Points on a hilly landscape, in no order, each with its height.
From any point a climber steps to the highest of the 2 points nearest to it. It stops when none of these is higher. Distance is the straight distance between rows; heights are no part of it.
z177: [138 106 138 108 142 125 115 111 115 101 135  66  84 111  88 142  93 139
 175 121 117  99]  (h 318)
z832: [119  90 137 102  70 143 123 151  91  69 118 138 128 130 121 169 120 128
 178 152 116  82]  (h 309)
z416: [ 63 103 110 132 125 121 134 158 157 143  99  75 142  71 158 121  64 122
 109 128 123 142]  (h 287)
z469: [130 132 131  94 130 120 127 102  95 118  41 112  89 113 129 147  95 137
 124 118 130  87]  (h 248)
z432: [103 158 119 137 111  95 133 143 114 161 127 127 174 101 175 123 126 116
 125 145 102 146]  (h 274)
z163: [146 141 110 139 143  91 123 138 125 115 162 153 156 164 172 152 189 100
 154 194  93 181]  (h 220)
z278: [107 158  57 111 181 196 149  98 121 150  63 162 116 107 136  72 108 110
  53 124 154 111]  (h 465)
z38: [155 130 121 131 162 147  96 137 154 111 206 114 171 139 109  91 136 125
 157 163 110 141]  (h 340)
z975: [ 81 108 120 141 114  93 132 119 176 167  73 102 126  73 153 104  93 102
  86  76 116 147]  (h 329)
z107: [117  93 130 101  90 127 130 139 100  90  69 135 106  90 143 147  90 115
 134 133 127 115]  (h 276)
z500: [158 101 164 156  83 109 100 138 150 115 154 164 162 162 131 129 175 103
 125  90 136 182]  (h 99)
z147: [116 136 157 117 140 111 123 103 118  79 152  87 120 128 127 147 104 176
 216 155  94  79]  (h 338)
z121: [132 121 111 119 126 148 135 183 125  99 158  99 113 114 133 157 109 133
 158 197 139 171]  (h 468)
z919: [181  89 126 117  97  92 100 105 153 106 152 103 154 146  93 119 176 114
 170 132  56 101]  (h 408)
z332: [136 131  90 115 164 142 127 140 131 142 143  85  94 113  89 119  94 151
 142 147 127 125]  (h 298)
z334: [ 82 111 158 145 153 112 141 124 165 122 115  76  77 116  96 143  84 120
  85 105 161 127]  (h 486)
z954: [123 160 104 110 170 181 142 109  67 126 139 166 118 134 122  82 150 154
 165 118 146 122]  (h 647)
z742: [165  69 179 174  67 100 125 129 175 199 118  77 120 113 133 121 170 120
 156  80 102 140]  (h 240)
z450: [149 119 131  98 105 115 102 106 147  81 155 132 166 153 123 141 130 139
 184 142  74 119]  (h 385)
z378: [131  86 128 110 137 189 107 164  94  79 178 133  95 152  87 136 142 158
 191 163 128 111]  (h 542)
z704: [113 109 180 133  69  71 126 126 142  80 164 117 180 159 127 189 119 152
 137 106 144 119]  (h 632)
z568: [ 81  90 132 141 119 101 131 158 141 159 163  97 132  99 131  95 120 104
 153 132  93 109]  (h 679)
z624: [ 78 176 183 133 190 191 140 128 104 108 111 149  95 111 159 129 104 180
 136 139 150 112]  (h 331)
z381: [ 61 101  96 127  97 160 144 186  88 150 171 150 138 140 139 160 128 124
 141 201 115 131]  (h 597)
z382: [183 149 149 130 117 101  86  96 120 106 152 140 124 159  82 156 133 101
 115  74 140 117]  (h 633)
z533: [ 89 145  69 105 165 143 158  95 140 171 129 136 161  87 157  70 118  98
 113  91 139 145]  (h 449)
z87: [140 150 146 123 112 149 101 106 135 119 127 124 116 163  72 175  89 143
 106  98 140  98]  (h 549)
z592: [145 158  89 115 154 135 163  49 112 142 135 176 150  82 155  80 121  93
 105  80 143 111]  (h 513)
z157: [106 126 128 151 138 157 141 180  95 128 176 119 149 111 182 145 112 145
 138 213 128 158]  (h 524)
z300: [136 127 151 171  53 122  99 127 159 146 128 175 161 139 130 168 132 109
 101  71 144 158]  (h 124)
z733: [126  69 140 110 109 112 113 156  99  72 139 132 175 135 147  90 158 139
 163 151 111 128]  (h 512)
z877: [170 140 133 132 160 205 136 133  84  80 162 144  89 116 123 106 128 179
 196 168 122 107]  (h 508)
z518: [123 164 124 162 181 104 167 137 145 152 165 111  94  95 143 108 129  96
 118 114 165 139]  (h 577)
z94: [122 108 106  98 154  95 103 113 131 123 158 116 154 184  88 105 176 112
 151 108 119 172]  (h 300)
z784: [130  96 139 114  60  81 124 138 103  89 128 154 164 191 129 193 169 143
 138 113 120 128]  (h 535)
z889: [ 78 166  93 117 150 197 129 139  78 145 111 164  95 157 106 126 118 175
 168 142 110 118]  (h 712)
z128: [159 163 102  75 166 116 124  75 114 108 101 117 163  99 144  64 114 167
 160 104 131 136]  (h 301)
z642: [167 145 121 125 114 172 107 111 100  91 154 173 109 113 102 121 123  85
 139 132 137 100]  (h 437)
z406: [138 181 102 135 192 128 182  99 149 148 201 117 139 111 136  85 121 133
 133 128 160 126]  (h 663)
z425: [100 191 167 162 188 190 149 125 123 122 121 148  85 122 139 115  76 151
  92 143 146  61]  (h 358)
z424: [133 100 109  89  87 148 115 167  96 102 120 127 150 144 136 150 114 196
 173 169  96  95]  (h 334)
z373: [124 137 121  94 133  63 138 117 132 149  96  89 131 120 128 114 130 131
 137  97 126 138]  (h 250)
z118: [138 111 147 182  73 107 138 100 161 215 128 127 132  93 157 101 165  85
 148  82 104 125]  (h 214)
z305: [163 118 131 132  96 126 122  82 145 159 113 116  99  82 112 104 120  71
 122  61 118 100]  (h 307)
z86: [128 107 123 150 110  69 160 151 149 188 117  95  98 119 128 137 184  95
 120 103 126 148]  (h 434)
z999: [137  94 146 146  89 109 114 163 158 111 190 131 163 199  88 155 154 151
 135 135 124 131]  (h 400)
z799: [ 89 107 115  89 148 161 112 109 133 105  23 104  75  97 131 126  69 131
  94 125 114  80]  (h 224)
z198: [ 99 111 104  94  75 117 122 168 114 137  51 123 160  99 145 152  86 135
 100 140 124 134]  (h 241)
z661: [112 158 109  79 149 134 134 115  83  91  71 148 120 129 147 151 111 150
 174 138 142 163]  (h 369)
z585: [159 150 150 132 144 146 121 182  79 127 142 135 122 152 145 143 143 179
 112 174 141 100]  (h 315)
z535: [128 166  84 100 166 145 157  74 108 161  82 137 112 110 124  98  98 137
  85 111 138  67]  (h 422)
z619: [110 124 112 105 116 151  98 154 132  90 159 132 170 153 127 143  96 178
 173 157 104 147]  (h 359)
z544: [106 146  89  69 153  93 119  93 112 144 120 119 145 163 129 114 140 128
 163  90 103 149]  (h 275)
z748: [142 150 169 114 145 100 121 101 113 143 112 105 106 155  89 149 109 173
  83  91 113  77]  (h 492)
z295: [151 114 136 137 123 126 102 181 123 118 195 128 190 157 112 106 156 135
 111 160 133 152]  (h 364)
z20: [ 37  84 111 143  84 110 143 167 150 165 188 100 162 125 138 139 141 110
 160 145  95 149]  (h 769)
z402: [199  78 118 131 146  96 123 119 141  72 144 115 127 152 132 120 214 114
 156 201  85 145]  (h 622)
z112: [ 99 169 153 144  78 115 110 122 153 148 100 179 150 126 129 144 122  84
  90  97 131 105]  (h 156)
z732: [ 50  93 126 124  74 117 150 172 115 127 180 122 150 154 128 163 117 135
 174 173 125  93]  (h 669)
z929: [ 86 114 175 130 141  99 161 132 140  96 104  91  97 130 115 186  94 166
 104 134 166 157]  (h 443)
z594: [ 83  86 165 150 114 115 118 163 169 162 140  86 121 135  84 129  81 139
  75  77 144 137]  (h 554)
z140: [148  59 148 142  69  96 109 146 162 130 152  99 147 131  94 149 150 124
 146 121  93 132]  (h 440)
z843: [107 159 132 138 147 134 141 146 167 153  80 131 122 149 151 163  94 163
  28 167 141 136]  (h 371)
z943: [106 118 136 186 134 106 162 132 162 171 160 115 117 100 142 102 180  58
 124 114 145 165]  (h 498)
z523: [ 62 148 112 136 140 138 122 154 132 159 170 134 142 171 107 130 119 135
 131 129 131 161]  (h 765)
z672: [ 93 136 154  93 164 205  94 123 114  92  85 163 129 142 111 115  81 162
 108 115 150 116]  (h 596)
z33: [ 53 104 121 129 110 138 144 149 157 129  51 126 122  96 177 162  65 120
  87 140 127 126]  (h 249)
z702: [199  71 153 156  73 123 119 127 136 152 102 100  92  81 120 117 164  92
 118  94 113 123]  (h 273)
z955: [190 124 102 142 135  95 152  90 141 188 143 125 111  94 128  76 178  85
 102  71 129 100]  (h 346)
z239: [152 146 109 143 170 125 160 110  98 135 190 157 112 143 130 117 180  93
 123 115 176 175]  (h 662)
z79: [ 76 148 105 106 152 197 124 119 132 110  53 160 121 133 139 115  92 119
  63 148 131 112]  (h 523)
z225: [134 148 156 130 141 111 136 111 169 152  59 102 103 152 108 161  97 140
  36 117 130  94]  (h 433)
z43: [180 172  63 128  97 140 132 121 154 174 138 152 161 102 135 143 113 104
 124 150 129 133]  (h 24)
z72: [103 153 100 127 167 234  94 118 109 125  87 171 109 141 107  99  88 201
 127 132 126 101]  (h 655)
z134: [ 65 114  93 134 153 129 136 174 127 170 187  93 152 136 127 117 157 122
 143 169 106 179]  (h 895)
z677: [ 97 135 133 156 129 113 115 145 138 173 184 146 149 144 108  91 143  94
  91 101 117 129]  (h 659)
z531: [163 169 144  84 158 122 105  83  84  74  93 136 139 122 138 136 100 162
 161 113 132 123]  (h 332)
z861: [124 151 137 120 121 160 125 154 115 134 107 135 133 135 127 136  71 175
 114 160 136  81]  (h 351)
z691: [181 108  89 148 107 106 105 129 171 156 140  99 140 117 112 134 176 101
 135 136 125 201]  (h 279)
z917: [ 98 180 169 139 194 148 152 130  91 133 133 171 120 163 149 130 136 158
  93 129 174 123]  (h 363)
z788: [145 162 113 101 154 137 119 102 111  77 150 138 142 142 148 113 134 153
 215 155  93 113]  (h 361)
z10: [165 153 136  96 186  94 142 101 107 138 115 107 143 111 154  74 126 144
 104  92 139 106]  (h 272)
z938: [ 98 148 116 168 138 134 142  99 176 176 101 116 147  63 173  76  99  76
  98  79 139 136]  (h 383)
z329: [165 126  82 121 165 102 139 137 151 125 156 101 148 128 152 113 164 115
 146 176 113 206]  (h 247)
z71: [155  54 144 135 103 105 113 166 121 105 129 120 147 161 139 100 205 116
 121 168  83 145]  (h 563)
z336: [136  92 103 156  66 122 112 139 161 149 113 141 118 120 122 159 164  66
 153 106 130 178]  (h 320)
z683: [153 163  91 139 117  80 143 109 113 159 146 155 181 119 184 114 178  99
 153 151  96 157]  (h 239)
z610: [209 107 142 125 115  74 115  88 148  96 134 105 134 136 118 116 176 101
 159 117 114 153]  (h 380)
z615: [178 109 105 126 127  89 138 134 124 191 131 108 132 114 142  78 211 104
 126 110 111 133]  (h 382)
z307: [113 134 194 141 109  81 122 109 106 109 137 133 155 164 109 161 136 119
 118  79 128 100]  (h 766)
z724: [119  98 138 159  76 158 118 158 164 131  73 159 111 119 118 149  91 109
  53 127 148 134]  (h 65)
z722: [158  72 122 108 122 138 117 149 119  74 156 117  95 151 101 120 179 124
 186 181  94 134]  (h 576)
z757: [134 156 167 124 165 155 131 106 123  78  71 158  78 145 113 185  96 164
  89 129 159 106]  (h 444)
z941: [145 167 139 141 150 164 157 104 114 120 146 149  80  96 124 121 101 105
 122 133 157  79]  (h 397)
z556: [149 155 128 124 143 117 134 134 100  90 117 121 102 134 165 169 134 155
 188 177 144 172]  (h 414)
z322: [154 155 124 124 166 132 139 100 125 102 139 135  87 150 107 145 125 107
 136 115 171 161]  (h 575)
z734: [160 121 151 116 135 118 122 158  98 114 115 150 136 108 148 124 136 137
  80 139 146 136]  (h 277)
z197: [144 161  62  79 185 167 166  61  81 143 124 181 125 110 154  61 131 129
 143 114 150 136]  (h 585)
z56: [117  92 124 152  83 110 135 132 160 170  72 101  98 101 118 154 153  97
 125  74 157 185]  (h 373)
z80: [190 150 117 136 175 114 156  79 138 139 197 141 141 133 127  77 163  99
 132 114 156 132]  (h 755)
z264: [135  63 167 151 108 106 111 156 161 138 143  86 123 120  92 108 136 109
 104  85 137 156]  (h 489)
z483: [171 135  99 160 108 153 110 133 158 164  97 147 129 105 116 140 118 104
  71 149 148 129]  (h 43)
z925: [121 135 159 151  64 101 128 131 146 180 131 160 130 104 146 155 133  76
 149  94  99 102]  (h 187)
z156: [100 165 154 131 177 199 146 117  87 106  90 188  76 166 109 149 136 148
  75 132 166 111]  (h 401)
z413: [152 130 144 134 173 102 115 106 129  95 202 105 132 171  97 113 173 125
 171 136 108 123]  (h 321)
z433: [ 70  76 158 149  78  86 130 145 190 175  91  90 120 123 128 169 108 138
 111  76 121 127]  (h 478)
z12: [114 192 126 146 140  92 148 132 129 169 104 123 138 128 168 158 112 150
  80 167 132 147]  (h 319)
z293: [210 152 128 113 165 191 115 108  96  74 155 145 101 124 113 102 125 142
 148 133 162  96]  (h 476)
z760: [108 160 149 148 134 128 136 128 138  84 121 143  84 154 110 188  95 152
 125 147 173 145]  (h 501)
z595: [138 184 112 115 143 166 112 109 124 140  88 129 120 126 131  98  72 170
  88 130 118  46]  (h 386)
z104: [130 107 158 148  56 105 125 159 156 120 105 124 137 126 135 185 118 116
  97 126 148 146]  (h 93)
z318: [116 107 169 135 107 163 106 174  80  71 145 170 164 141 130 103 142 165
 135 154 128 103]  (h 470)

For each start below, name the point where the climber stops.
z861 -> z889
z425 -> z402
z128 -> z134
z416 -> z889
z683 -> z307
z373 -> z594
